Each row is a point on a landscape with many valleys, with its height.
From any point a ball rolls to the lowest of the 3 points nearest to it. It stops when none of these is lower. Distance is the straight distance between rows; heights are no part of it.
K_871 height 243: [ 15  -7 -13   8  -2   2   6  -9   5  -3 -12   2 -13   2  17 -11   4  -1
 -11   2   6   4   3   1  -8  10 -10  -4  24   0  -5]
K_793 height 345: [  7   1  -8   4   6   6   0  -8   1  -2 -10   6  -8  -8  10  -9   5  -3
  -4   2   3   0   1   7  -2   4  -2 -11   5   2  -2]
K_595 height 375: [-20   7  14   5 -13  -5   7  10  -4  22  22  -1  -5   3  -1   3 -11   5
 -12   8  -1  -8  15 -17   6  18   2   9  14  11  -1]
K_645 height 343: [  3   1   6  10 -10 -12   0  -4   4   6   4   4  -2  -1   7  -2  -2   5
  -8   5  -2   1   1   3   4   9  -6   0  10  14   0]
K_830 height 349: [-20   9  12   3 -12  -5  -1  14   0  18  13  -7  -6   5  -6   4 -10  11
 -12   7  -3 -11  15 -15  16  17   3   5   6   6   3]
K_259 height 105: [-12   1   4   7 -13  -1   1   3   0  10   7   1  -7  -4   5  -3  -8   9
 -16   1  -6  -8  11 -10   7  11  -2   2  11   5  -3]
K_283 height 623: [ -8  -1  18  -6 -20  -3   2  19  -8  10  22   7   1  11   6   7  -8  20
  -5   3 -17  -1  13 -18   4  11   2   0  -1  24  -1]
K_776 height 151: [ -4   5 -10   7  17  -5   6 -23  -8   5  -2  -7   6  11  -8  -4  -8 -15
 -14   7  13  -8   5   7  11   2  -5   8  -2 -21   4]
K_75 height 265: [-13   5  17  -4  -7  -6  -2   7   2  10  13  -3  -2  -4   2  -1 -12   9
  -9   4  -2  -9  15  -8  15  11   6   3   8   5  -1]
K_215 height 492: [-14   5  18  -1 -19   1   1  16   1  17  21  -5  -8  10  -2  16 -12  21
  -4   7 -13  -8  18 -28  14  16   7   6   6  12   2]
K_287 height 815: [ -9  -5  20  -5 -14 -11 -10  19  -1  -1  10  10   7   1  -4   6   0   8
  13   5 -12   4   1  -9  -3  -8   3  -5 -11  14   2]
K_526 height 526: [ 19   5 -24  11   4   8  10 -26   2 -11 -11  -6 -16  -1   7  -4   5 -12
 -10   3  14  13  -2   8  -8  17 -11  -4  22  -3  -5]
K_362 height 255: [-10   5  -3  10   7  -6   8 -10   0   8   5  -6  -3  -2  -1  -6  -5  -6
 -23   7   8  -9   9   2  12  10 -10   2   0  -6   0]
K_575 height 559: [-11   6  16  -8  -8  -8  -5  14  -4  -6  14  -2   7   3 -11  10 -10   9
  13   0 -11   5  -1  -3  -7 -17   7   0 -19   6  -6]
K_731 height 450: [-16   6  28 -18 -13   0   2  25  -3  11  24  -4   2  13 -10  16 -10  16
   7   5 -20  -4  11 -25   6   2   7  -1 -12  16  -4]
K_682 height 428: [  2  -7   7  -6 -20   0 -14  10   2   0  -2  19   2   2   7  -1   7  13
  10   0 -14   6  -4  -3   3  -4   2  -6   2  20  13]
K_716 height 382: [-22  15  12  -5  -7  -2   9  12   1  15  14 -15  -4   9 -14   9 -19  10
 -13   3  -2 -21  17 -15  17  17   7   6  -7  -5   4]
K_133 height 673: [ 20 -21 -14  -4  -4  16   0 -12  10  -5 -19  14   2   1  16 -13  17  15
  11  -7  -1   9 -24   7  -4   6  -5 -12  28   2   9]
K_554 height 185: [  1   5  -3 -10   6   3  -4   1  -6  -2  -5  -4  12  -6  -7   1   6  -8
  15  -7   5  -5  -6  10 -10 -19  10  -3 -11 -15  -4]
K_771 height 626: [ 10 -18  -9  -1  -3  15 -11  -3   6  -3 -14  16   1  -1  17  -9  18  15
  11 -10  -2   6 -16   3  -2  -2   4 -10  11   8   4]
K_383 height 542: [ -5   0  11 -12  -6  -5  -9  18  -1  -7   7   4   7 -10 -16   5   2   0
  17 -11  -5   9  -6  -3  -8 -22   2  -1 -16   1   0]
K_46 height 99: [-11   9  -3  -4  13  -8  10  -2   1   3  11 -14   4   0 -15   6 -13  -9
  -1  -7   2  -7  16   4   7 -17  -6  15 -19 -15   1]
K_28 height 562: [-11  11  18  -5  -6 -12   2  18  -1  10  10  -6   1   0  -9  10 -14   7
  -2   7  -6  -3   8  -9  10  -1   4   4  -9   3   0]
K_750 height 311: [  3  -1  -5   7  -6  -2   7  -2  -2   1   1   4  -7  -5   6  -7   3  -5
 -16   0   1   9   5  -8   1  19  -9  -3  23   8   9]
K_712 height 640: [ -4  -4  15   2  -8  -8  -4  10  -2   4  12   8   1   0   5   2  -5  11
   1   8 -11   3   4  -7  12  -2   4  -3   0  15   6]
K_863 height 529: [ 10 -12 -16   0   9  18  -1 -12  -1  -5 -15   4  -2   2  22  -7  19   4
   7  -8   3  -1 -12   3 -14   6   1 -10  14   0   1]
K_854 height 402: [-13   8  17   0  -7  -7   5  17  -6  16  20  -6  -1   2 -10   7  -8  11
  -4   8  -8 -12  17 -17  14   8   7   9  -9   5   1]
K_445 height 616: [-11   1  16 -11   3  -1   0  20   0  -5  12  -4   8   5 -33  10  -8   2
  15 -19   1  17   2  -4  -4 -25   2   9 -21 -12 -11]
K_613 height 729: [-15   6  19  -6  -5  -9   5  18   2   2  19  -2   2   5 -13   9 -17   8
   4   7 -15  -3  13  -8   8  -7   6   6 -22   6   0]
K_798 height 395: [ -8  -4  10  -7   0  -9 -12  11   1  -1   1  11   1  -4   2   5  -1   3
  15  -2   0  -2  -6  -1  -2 -16   3  -8 -13  10   5]
K_833 height 204: [ 35  -1 -21   2  -4   3  21 -13   6   0  -9   2 -12   6  20  -2 -10  -3
  -4  -1   0  16 -15   1  -9  18 -17   2  33   7   0]
K_309 height 595: [ -7   5  17  -8  -2  -4   0  19   3  -7  16  -6   1   9 -29  13 -12   9
  12  -8  -8  11   2  -9  -3 -22   0   1 -14  -5  -9]
K_570 height 459: [-22  10  21  -6 -14  -3   6  25  -3  16  25  -2  -6  14  -6   9 -17  14
   0  12 -14 -12  15 -21  18  15   4   7 -10  11  -2]
K_652 height 476: [  2 -10  13 -10  -7  -4 -14   7  -3  -6  -3  12   7  -3  -1   0   4   5
  19  -1 -11   4  -8  -2  -3 -17   1  -2 -11  13   3]
K_126 height 198: [ -6   3   1   3  -9  -3   0   2   4   7  11   2  -3  -6   2   0  -5   2
 -13   7  -1  -2  10 -14   7  14  -6   8  10   5   4]
K_281 height 317: [ 6 -3 -1  7  0 -4  1 -6  6  3 -2  7 -2 -6  5 -9  4 -2 -8  2  6  5 -4  0
 -1  0 -1 -5 14  5  1]
K_192 height 639: [ -9  -2  26  -8 -20  -6  -5  16  -7   0  15   3   2   5  -7   9  -8  12
  16   2 -15   4   6 -15   0 -14   1  -7 -13  18  -3]
K_542 height 475: [-10  -6  29 -16 -22   1  -4  16  -5   5  19  12   3  13  -3   3  -9  19
   7  10 -23   0   7 -18   9  -1   7  -2 -13  23   5]
K_487 height 327: [ -8   7   6  -5   9  -7   3   0  -5   0   8  -6   7  -2 -10   6  -6  -3
   4  -6   5  -1   6   5   3 -13   9   4 -16 -12   0]
K_887 height 495: [ -4 -14  15  -5 -13  -6  -8   8  -2   6  -1  18   6   3   1   5   1  10
   9   0 -18   6  -2 -10   4  -9   2  -5  -7  19   7]
K_435 height 208: [ 27  -7 -19  -3  -5   7  17 -11   1 -11  -9   9  -7   1  18  -7  -1   4
   0  -4  -3  16 -11   5  -7  16 -16  -2  28   7  -3]
K_990 height 137: [ 11 -11  -8   5  -8   4   5  -8   3   6  -2   8  -6  -3   8  -9   4   4
  -8  -2  -5  10  -8   5  -1  13 -11   0  25  11   0]
K_749 height 379: [ 16  -1 -23   4  12  20  -4 -25  -2  -7 -27  -3  -4   3  16 -12  25  -5
   6  -1  11   3 -11  11 -19  11   3  -7   7 -13  -6]
K_488 height 455: [ 11  -7 -17  12   4   5  -3 -18   1  -2 -12   5  -6   3  12   0  12  -6
  -6   1   6   3  -7   8  -3   7  -5 -10  11  -4   2]
K_928 height 477: [ -2  -8   1  -5  -4  -3 -14   2  -1   5   3  14  10  -4   7  -1   4  11
  11  -3  -4   4  -7  -4  -3  -8   3  -6  -7  11   6]
K_41 height 427: [ -8   7   5  -7   6  -3   2   9   0  -7   8  -9  11  -1 -20   6 -12  -3
   7  -9   3   4  -3   4  -6 -23   6   3 -24 -15  -7]
K_933 height 507: [-14   5  24 -13 -11   0   6  19  -7   9  21  -5   0   9 -10  15 -11  12
   2   4 -13  -7  12 -19  10   1   5   3 -14   9  -1]
K_485 height 555: [ -5   5  15 -11   2  -2   0  17   4  -9  11  -4  10   1 -31   4  -4   5
  13 -12  -6  11  -5  -5  -7 -22   2   3 -18  -7 -10]
K_333 height 230: [  0  -6  -3  -6  -6 -12  -9   2  -1  -2  -4   8   3  -3   4   1   1   1
   8  -4   1  -3 -10   2  -4 -13   3  -5  -6  -2  -1]
K_972 height 326: [  0  -6   0   7 -10 -11  -2  -3   3   3  -5   6   0  -2   7 -11  -3   2
  -9  -1  -2   1   5  -3   5   8   0  -2  17  11   9]
K_388 height 909: [ -7  -5  25 -13 -15  -4 -11  17  -9   6   8  16   2   7  -3   6  -1   7
  21   3 -19   7   1 -13   3  -7   4   1 -13  21   5]
K_172 height 554: [  8   7 -19  13  19   7   0 -27  -2  -4 -10 -12 -20   8   5  -8   2 -17
 -12   2  19   4   0  13  -5  14  -6   8   4 -20 -13]
K_276 height 660: [-10   2  25 -11 -13  -4   1  29   1   0  17  -4   6   6 -12   7 -12  16
   7   3 -14  -5  14 -13   5  -6   4   4 -17  13  -2]
K_927 height 136: [-11   6  -2   7  15  -8  12 -11  -2   8   6 -11   3   5  -9  -3 -12 -12
 -17   4  10  -9  12   8  13   1  -7  14  -5 -17   5]
K_976 height 387: [ 24 -10 -18   8   1   7   5 -14   4  -6 -18   5 -11  -2  15  -5  10  -2
   1  -1   4   9 -10  12 -12  10 -11  -6  24   4  -2]
K_380 height 523: [  8   2 -18  18  17   3   1 -23   2  -4 -15   3  -4  -2  12  -9   3 -11
  -9   4  12  -1  -4  11  -1  10  -5  -3   5  -9  -3]
K_888 height 171: [ 14 -11  -8   4 -10   4   4  -3   4  -2 -10  12  -6   0  13 -10   1   9
  -1   1  -7  11  -6   4  -1   8  -5  -5  28  12   5]
K_29 height 416: [ -6  -3  21  -3 -12  -7  -1   8   0  12  12   3  -2  -2   1  -2  -8  11
  -5   5  -7  -3  11 -11  12   8  -2  -4   6  11  -2]
K_218 height 141: [-12  10   9   1   2  -5   4   7  -3  10   8  -2   3  -2  -5   4  -6   3
  -8   7   3 -11  12  -5  15   0   1   3  -4   5   3]
K_722 height 399: [-18  15  16  -6  -1  -8  13  17   3  13  18 -13   2   8 -17  13 -15  13
  -9   6  -3  -6  14 -12  10   1   9  12 -12   2   0]
K_61 height 197: [-14   0   4   2   8  -6   1  -1   1   4  -1  -5   0  -3  -5   0   2 -10
  -4   4   3  -5   1   7  11  -6   1   3 -13 -13   1]
K_220 height 195: [ 24  -4 -17  -1  -6   4  19 -12   1  -3  -9   1 -10  -7  20  -6  -2  -3
 -12   0  -3  10  -8   0  -7  16 -16  -3  29  11  -2]
K_631 height 227: [ -4  -1  -1 -16  -1  -7 -11   3  -3 -12   1   0   8  -5  -5   1   1  -6
  12  -4   0  -2  -9   4  -6 -16   4  -5 -17  -6   0]
K_929 height 170: [  2   3  -8 -10  11   8 -11   3 -10 -12  -7  -5  16  -8   0  -1   8 -12
  10  -4   6  -7 -14   9 -17 -18   7  -3 -15  -4  -5]
K_618 height 58: [ -8  12  14 -12   4  -1   5  15   1  -4  11 -12   5  -5 -19  12 -16  -1
  12 -12  -3   4   5  -1   3 -18  -1   5 -21  -9  -1]
K_83 height 103: [ 11   0 -18  10  18  19  -6 -23   1  -9 -16  -9 -15  11   8  -2  13 -18
  -1   5  20  -1  -9  11 -18   8  -5   0  -3 -19  -2]
K_174 height 175: [  3  -8  -9 -10   4  -1 -11   1  -8  -3 -11   6   9 -10   5   0  10   1
  11  -4   3  -7 -11   1  -8 -10   6  -4 -10  -2   6]
K_346 height 396: [  4  -1 -22   6  21  13  -9 -14  -4 -10 -22  -4   2  -4  12  -4  14  -6
  -3  -4  12  -8  -7  10 -14   2   6  -1  -3 -17   0]
K_999 height 126: [ -8   3  15  -6  -3  -9  -2  14   1  -1   8   3   9   1 -11  11 -11   3
  12  -5 -11   5  -2 -11   1 -15   2   1 -16   1  -2]
K_605 height 587: [  7 -19 -11  -4  -1  16  -8  -2   3  -9 -19  11   0  -2  17  -4  16   3
  12  -8   1   1 -18   4 -10   0   1  -9   9   1   8]
K_827 height 415: [ 12  -8 -18  -2  16  23 -18 -14  -4 -10 -22  -6   3  -6  25  -2  28  -7
   7  -1  13  -2 -11   8 -29   0   4  -3  -3 -11  -6]
K_726 height 291: [ -1   1   2   7 -11  -5   4  -4   6   7   2   4  -7  -4   9  -6  -5   3
 -13   3  -2   1   3  -1   7  18  -3  -1  24   9  -2]
K_38 height 522: [ 12  -8 -14   2  -6  11  -7  -8   2  -3 -18  10  -4  -1  18  -9  14  -4
   4  -3  -4   3  -7  10   2   5   3 -10  14   3  -1]
K_546 height 456: [  5  -4 -12   3   8   6  -5  -1   2  -7 -15   3   2  -6  11  -3  12  -9
  -1   0   5   7  -7   9  -7  -2   8 -10   3  -1   1]
K_719 height 346: [  1   3  -5  17   7  -1   1 -18  -2   1  -8   2  -2  -1  -1  -7   1 -13
 -12   3  10  -3   3   2   4   2   2   5  11 -10   0]
K_829 height 596: [ -3 -10  15  -7 -12  -8  -7   7  -4   5   8  11   3   2   3   2   1  13
   6   9 -16  -4   3 -12  10  -2   4  -3  -3  23   8]
K_937 height 378: [ 21   1 -22  13  15  14   6 -28   2 -15 -21  -9  -9   8  13   0  17  -8
   1   0  14   9  -5   7 -19  12  -7  -2   8 -19  -6]
K_44 height 84: [ 20   4 -23  14  14  16   2 -33  -3 -13 -24 -13 -16  17   9  -1  15 -12
  -6   5  17   7  -2   5 -15  15 -17   6  11 -18 -10]
K_144 height 194: [ 24 -10 -12   7  -9   4  12  -7   7  -2  -9  10  -6   1  12  -6   2   3
  -6  -1   4  15  -8   4  -2  11 -13  -6  31  13  -2]
K_763 height 267: [ -3   4   0  11 -11  -7   4   0   2   8   4  -6  -7  -3   2  -2 -10  -2
 -20   6   8  -7   8  -7   8  22   2   6  25   2   2]
K_906 height 222: [11 -9 -1  8 -3 -1  6 -3  3  2 -5 17 -1 -2  9 -9  6  5 -2  2 -1  8 -4 -1
 -4 11  4 -5 19 14  3]
K_176 height 535: [ 17   2 -23  14   6   1  10 -20  -3  -5 -10  -8 -12   0   6  -8  -2 -15
 -15   2   9  11  -5   3  -2  17 -11   2  16  -7  -6]
K_250 height 274: [ -8   3  -3   4   4 -10   4  -2  -4   8   4  -6   2   0  -6   0  -4  -3
  -8   8   5  -5  10   0  16   5  -4   3   1  -7  -1]
K_230 height 490: [ -8   7  11  -9   5 -12   1  13  -3  -3  12  -8   3  -2 -23   9 -11   0
  11  -4   0  -6   1   3   5 -19   1   1 -21  -5   1]
K_180 height 588: [ 16  -2 -22  16   9  10   0 -24   4  -7 -17   0  -8   7  11  -5   7  -8
  -8   3   7   5  -6  14 -12  13  -5  -4  14  -8   0]
K_458 height 61: [  7 -15 -10  -7  -3   1 -18   1   0  -6 -13   8   3  -9  15  -8  14   1
  12   0  -4  -4 -12   0 -10 -10  15 -10  -3   6   5]
K_510 height 262: [ -6  14   2   2  13  -7   4  -7   3   9   2  -7   6   2 -17  -3  -7 -12
  -2  -2  12  -6  10  13  14  -6   1   8 -17 -17   0]
K_10 height 206: [ 17  -7 -12   2 -15   7  18 -14   6   1  -3   6 -12  -5   9  -9  -6   6
 -12   0   0   9  -4  -2  -2  20 -12   3  35  13   1]
K_873 height 302: [ -2   2   4   7   5 -10   6  -7  -1   8  -1  -2  -8   0   2  -6   0  -5
 -11   7   4   1   6  -1  14   5  -4   5   9  -2   2]
K_197 height 464: [ -9   5  26 -18 -17  -7  -3  24  -2  -4  22  -1   2  12 -26  19  -9   8
  14  -4 -16  10   4 -12  -1 -18   7  -3 -19   7  -6]
K_978 height 721: [ -5   5  16 -11   6  -3  11  12   1  -8  18  -7   7  -1 -33   9 -10  -4
  11 -22   0   4   1   5  -2 -25   4  10 -20 -11  -2]
K_401 height 496: [ -6   7  21 -12  -4  -6  -3  17   1   1  15  -4   3   6 -28  12 -13   8
   9   0 -15   7   6  -8  -1 -14   4   1 -21   3  -2]
K_717 height 393: [  6   2 -13  24  17   5   1 -17   1  -1 -10  -7  -9   1   4  -6   1 -13
  -9   4  13  -1  -4  11  -1   7  -3  -4   2 -13  -4]
K_861 height 192: [ -1   5  -9  15  12  -3  -4  -9   4  -2   0  -9  -1  -2  -4   2   1  -9
 -17   7  11  -8   7   7   5  -1  -2   0  -2 -13  -1]
K_3 height 278: [ -1   0  -2   5  19  -1   2  -2  -2  -5   1  -6   6  -3   0   0   0 -17
   3  -3   9 -11   1  14  -2 -13   0   5 -16 -16   2]
K_621 height 514: [  0  -5  10   3  -7  -7 -13   5  -1   4   4  10  -2  -3   6   1   6   7
   6   2 -13  -6   1  -6   8  -5  -1  -7   0  11   9]
K_636 height 671: [  9 -26   1 -10 -13   7  -5   2  11   2  -5  24   5   0  18  -8  15  11
   9 -13 -15   9 -10   2  -5   0  -1  -6  16  16   4]
K_904 height 370: [-29  15   9  -2 -11  -7   7  15  -2  18  19  -9  -9   2  -9   4 -14  13
 -17   5  -1 -16  14 -21  11  19   7   4   4   4   3]
K_884 height 300: [ -4   3  -9   0  19   5  -6 -10  -2   0  -9  -5   5   3   3   4   9 -16
  -3   1  13 -11  -1   7  -1  -1  -1   2 -16 -18   7]
K_784 height 261: [-12  10  11  -3   5 -12   8   5   2   0  11 -14  12   3 -13   6 -13  -6
  -7  -3   6  -6  13   3  13 -13   7  11 -11 -11   4]
K_275 height 536: [-10   7  14  -5   0  -4  -2   7  -3   2  10  -3   4  -2 -16   7  -8   1
   4   1   2  -6   8   2  10  -6   7   5 -15  -2   1]
K_421 height 442: [  5   1 -20   4  14  14 -11 -19  -5  -6 -22   2   2  -1   2  -7  17  -8
   2  -1  11  -8  -8  15 -12   6   6  -9   2 -12  -3]
K_160 height 298: [  5 -18  -4   8  -4   1  -1   1   2  -1  -7  15   5  -4   9 -10   9   4
   6  -2 -11   6  -6   0   1   3   1 -10  10   8   9]
K_100 height 285: [ 12   0 -13   9   1   0   6 -17   4  -4  -6   0 -12   2   7  -4   1 -14
 -14   5   4  11  -5   3  -5  16 -12  -4  17  -1   1]
K_617 height 439: [  2   6 -11  17  11  -3   9 -13   4   2  -5  -2  -5   5  -2 -10  -1 -17
 -14   8  13   1   5   4   8  16  -4   2  12 -10  -7]
K_492 height 328: [  5   3  -9  13  -5  -8   9  -8   5   9   4  -2  -8  -9   1  -5 -11 -12
 -20   6   5   9   2  -6   4  22  -9   5  25   8  -5]
K_503 height 157: [-17  11   6  -3   5  -3   8  11  -2   6  19 -15   4   2 -15   4 -15   3
  -3  -2   0 -11  15   2  11  -8   3  12 -16  -4   8]
K_460 height 323: [-2 -5  3  0  2 -4 -4  0  6  0 -5  1  5 -8  1 -2  1  2  8  1  2 -2 -3  4
  5 -8  6 -3 -6  1  0]
K_805 height 167: [ 17  -8 -11   8  -7   3   7 -12   3  -5  -5   7  -9  -5  16  -9   3  -3
 -11   0   4  10  -6   1  -1  11 -12  -3  26   7  -5]
K_714 height 143: [-10  13  18  -5   9  -9  12  18  -1   3  17  -6   2   3 -25  11 -13   4
   6  -3  -4   6  12  -5   7 -16   3   7 -22   3  -3]
K_72 height 238: [ 26   0 -23   8   3   6  18 -16   3  -3  -6  -4 -17   0  15  -2  -3 -12
 -15  -1   5  18 -10   3 -10  19 -17   0  22   4   0]
K_896 height 207: [ -1  -3 -23 -13  13  16 -17  -2  -5 -16 -20  -4  15 -11   5   1  19  -3
  17  -3   9  -1 -14   8 -23 -10   6  -4 -11  -9  -1]
K_840 height 123: [-10  13   1   1  11  -9  12   5   1   9   5 -14   2  -1 -10  -2  -9  -5
 -19   0   6 -14  15   0  18   7  -4  11   1  -9   1]
K_521 height 104: [-13  13  -4  -1  10  -7   5   0   1   9  12 -13   6   2 -11   5  -8  -4
 -13  -2   2 -14  16   2  15  -3  -1  15  -8 -12   6]
K_221 height 210: [ 20   5 -14  -1 -10  -3  17 -13  -1   4   0  -4 -17  -6  12  -2 -10  -9
 -12   3   5  13  -5  -3  -8  19 -19   1  29  13  -3]
K_105 height 231: [ -4  11 -12  16  19   5   3 -22  -3   0  -4  -7  -3   9   3 -13  -2 -22
 -12   6  14  -5   2  12   6   8  -4   7  -3 -15   0]
K_158 height 286: [ -4  -1   6  -4   5  -7  -9   8   1  -1   6   5   3  -5   0  -2  -1   2
   4   1   2  -3  -4   1   2 -13   3  -6 -15   4   8]
K_407 height 232: [ -5  10  -4  14  10  -5   0 -11  -1   6   1  -6  -4   0  -2   2   3 -13
 -11   3   7  -5   6   6  11   8   0   5   1 -16   3]
K_30 height 484: [ -5   7   6 -12   2  -1  -1  12   0 -14   9  -7   9  -5 -22   7  -3  -3
  14 -13  -2  10  -5   4 -11 -23   5   3 -21 -17  -8]
K_692 height 812: [ -9   1  10  -6  -3 -11   0  12   5   6   8   4   3  -1  -4   4  -3   5
   1   3  -5  -5   1  -1  11  -5  12   0  -2   7   7]
K_358 height 803: [ -9   3  19  -8  -7  -8  -6  19  -8   3  16   3   0   5 -10   9  -4  15
   8   0 -14   2   0  -9   2  -9   5   2  -7  14  -3]
K_245 height 287: [  7   7  -9  11   2  -4  10 -17   1   9  -4  -2 -12  -5  -1  -3  -5 -14
 -23   5   5   3   0  -4   4  15 -10   5  19  -2  -3]
K_962 height 470: [ 17  -4 -20  13  13  20   2 -16   3  -7 -21  -1   0  -1  18 -11  19  -2
  -2  -4   8   7  -5  10 -17  10  -4 -10   8  -9  -6]
K_353 height 531: [  9  -2 -16  13  13   9  -3 -25   1 -14 -18  -2  -3   0  10  -5  12  -6
   0   3  11   0  -4   7 -11   5  -1  -5   1 -12  -4]
K_684 height 486: [ 12 -10 -21  -2   7  21 -11 -15  -1 -11 -30  -5   3  -3  24  -4  20   4
  11  -7   6  -5 -16   9 -12   5   3  -6   5  -7   0]
K_404 height 301: [ -2  -4  -4   2 -15  -2  14  -4   3   5   4   2  -7  -8   4  -6  -7   1
 -14   1   0   1   2 -10   1  20 -12   6  31  15  -4]
K_248 height 140: [-14   2  24 -13 -19  -1   1  23  -9   2  25   8   0  15 -10  12 -12  14
   9   5 -21   1   6 -20   2   0   7   2 -19  27  -8]
K_670 height 627: [ -3   3  14  -8   0  -7   1  18  -2  -7  13  -3  10   0 -24  11  -8   4
  18  -8  -1   7   3  -2  -7 -19   5   5 -26  -3  -6]
K_279 height 418: [  3  -8   6   6  -6  -1  -7   4   3   7   4  10   0 -11   7  -7   3   3
   1   5  -2  -2  -1   0  10  -4   1  -5   6  13   1]
K_127 height 309: [ 13 -14 -14   8   0   4   0 -13   1  -2 -16   3  -1  -6  14  -7  10   2
  -5  -5   5   8 -13   8  -7   4  -2  -7  13   0   0]
K_514 height 80: [ -2   3  -3   9  13  -4  -2 -13   3  -6  -4  -2   3  -1  -4  -3   2 -10
  -4   4   0  -3   1   3   4  -7   6  -5  -6  -6   4]
K_327 height 246: [ -1  -1  -4   1  12  -4  -4   3  -3  -1   0  -2  11  -6  -2   0   5  -3
   4  -1   3  -3  -3   3   2 -13   3  -2 -13  -8   1]
K_845 height 347: [  2   1 -10   5   7   4  -4 -12   0  -5 -14  -3  -1   0   4  -1  10 -10
  -6   0  11  -8   2   8   0  -1   0  -4  -4 -15  -2]
K_318 height 458: [ -8   3  28  -7 -15  -1   1  27   0   2  17  -5   0  12 -18  13 -13   7
   9  -3 -17   6   4 -14  -1 -10   5   1 -16  13 -14]
K_997 height 408: [  8 -11 -16  -8   9  20 -18  -6  -9 -10 -26  -7   9  -9  17  -2  27   3
   9  -2   3  -6 -15   6 -22  -5   3  -7   0  -3  -7]
K_891 height 353: [  6 -14   1   2 -12  -1  -1   4   8   2  -3  14   1   4   5  -4   5   7
   1   4  -9   2  -5   2   5   1  -5  -6  13  15   5]
K_910 height 134: [-20  13   6  -9  12  -4  13   7   3   8  10 -10   9   5 -21   4 -18  -6
  -5  -5   3 -15  18   3  15  -4   0  21 -22 -16  10]
K_856 height 211: [  1  -2   2 -11   1  -5  -9   5  -5 -11  -3  -2   6  -7   1  -2   5   1
  18  -3   1  -2  -8   3  -9 -16   3   2 -10  -2   1]
K_761 height 251: [-1  3  6  1  6 -5 -3  1 -2  3  0  6  5 -1  1 -7  1 -2 -5  2  5 -3  3  4
  6 -4  8 -2 -4 -3  8]
K_668 height 316: [  4   0 -22  -4  15  21  -8 -12  -7 -13 -16  -9   7  -2  17  -2  21 -11
  14   1  13 -10 -16   8 -21  -5   3   0 -10 -14  -7]
K_496 height 191: [-17   8   9  -1   8 -10   2   4   2  11  11 -11   2   0 -10   7 -10   1
 -10   6   0  -9  11   4  16   4   2   4  -4  -2   1]
K_372 height 417: [ 19 -11 -17   5  -5  11  -1 -11   5  -7 -18  11  -5  -1  22 -10  11   2
   4  -7   1  10 -15   5  -8  12  -8  -5  25   5  -4]
K_486 height 193: [ -6 -10   6   4 -20  -2   6   8   5  12  12   5  -4   2  11  -4  -6   7
  -2   2  -9  -2  11  -3   8  12   1   3  16  13   4]
K_624 height 372: [-16  13   8   1  -6 -13   5   6   4  18   9  -6  -2   3  -9   1 -12   6
 -14  10   2 -12  18 -11  18  18  -2   8   5  -7  -4]
K_124 height 205: [ -1   8  -2  -8   4   3  -7   9  -1 -17   1  -3  11 -12 -13   5   2  -4
  17 -10   7  -4 -12   9 -14 -18   6   3 -19 -16  -3]
K_647 height 550: [ -6   4  12  -4  -6 -10   4  18   1  -9   2  -3   4   0 -17   9  -6  -4
  10  -7  -2   1   4  -2   1 -23   5  -1 -17 -10  -2]
K_768 height 547: [-13   9  11  -9   9  -2  11  12  -3  -2  12 -13   4   1 -27   9  -8 -10
   3 -10   3  -5   9   9   6 -22  -2  12 -25 -15  -1]
K_170 height 394: [  5  -3   0   2   6  -3 -13  -3   4  -6 -12   5   3  -4   6  -4   6  -4
   4   2   1  -7  -5   8  -5  -6   7  -7  -6   1   2]
K_979 height 279: [ 12   0 -25  13  18  23 -11 -27  -5 -13 -27 -14  -4   8  15  -2  25 -14
  -2   1  10   0  -9  10 -22  11  -2  -5   6 -19 -10]
K_22 height 322: [  6  -1 -17  -9   6  13 -13  -2  -1  -9 -24  -2   6  -9  14  -6  23  -2
  11  -6  11  -6 -18  10 -20  -8   5  -6  -3  -2   1]
K_233 height 95: [ -1  -1   4  -5   7  -7   0   2   1  -3   6   5   6  -5  -7   0  -3  -4
   5   0  -3  -4   0   2   5 -15   2   1 -19  -3  -1]
K_473 height 142: [ -6   2  28 -13 -20   1  -1  21  -2  -1  25  -1   2   9 -18  17  -9  11
  10   2 -18   6   5 -23   3 -10  -1  -2 -18  12  -8]
K_198 height 217: [  0 -10  -4  -1  -4   2 -11  -2   3  -4  -8  12   9  -6   6  -2  13   9
  12   1  -6   1  -5   7 -10  -3   7  -7   5   7  12]
K_641 height 425: [ 15  -3 -14  11   4  13  -2 -14   4  -4 -17   7  -4  -1  14  -4  13   1
  -3  -7   3  -1 -12  10  -7   9   4  -7  14  -3  -4]
K_582 height 196: [ 14  -7 -10   9  -5   5   3  -5   7   3 -11   7  -6   0  13  -6   4   5
   0   2   1  10 -11   3  -2   8  -8  -9  20   5  -1]
K_244 height 98: [ 11  -2  -5  11   2  -1   5 -16  -2  -3  -3   3 -13  -7   8  -6   0 -10
 -11   4   4   5   2   4  -1  11  -7  -4  16  -2   4]
K_255 height 131: [  1   6 -14  -9  11   7 -15  -1  -9 -13 -13   1   9  -8   9  -3  13   0
  12  -8   5  -1 -12   4 -18  -9   6  -7 -12  -7   2]
K_818 height 212: [ -5   0  -2  -7   6   4  -5   8  -7  -8   0  -7  16  -3 -12   6  -1 -11
   9   1   5  -3  -3   8  -5 -20   2   3 -21 -15  -3]
K_429 height 392: [  1 -11  11  -3 -16  -5  -5   6   4   5   1  16  -2   4   7  -5   3  10
   0   1 -18   3   3  -3  10   5  -1  -2   3  22  12]
K_447 height 389: [  3  -1  -8   1   9   4 -12  -6  -4  -4 -11  -6   4  -3  -1   3   8 -11
   8   0   4  -3  -3  12  -8  -6   7   1  -9 -10   0]
K_752 height 200: [ -4  17  11 -11  10  -3  17  10   5   7  14 -11   6   4 -25   9 -16  -8
  -3  -2   7 -10  18   4   9  -9   2  21 -21 -14   3]
K_243 height 682: [ 13 -23 -14   6 -10  10  -1  -1   5  -1 -11  11  -1   0  16 -11  13  13
  10  -7  -6  10 -22   9  -5   2   0  -5  27   5   7]

Where does a ball stop that starts at each point below?
K_605: K_990
K_180: K_990
K_863: K_990
K_176: K_990

Call two points neighbours if one is among the 3 nearest of the other. Go from one point of each pair to the other, from neighbour to neighbour, staying as low as possible. Name the highest point that can't be avoided.
K_999 and K_248: K_401
K_514 and K_46: K_407
K_244 and K_458: K_160
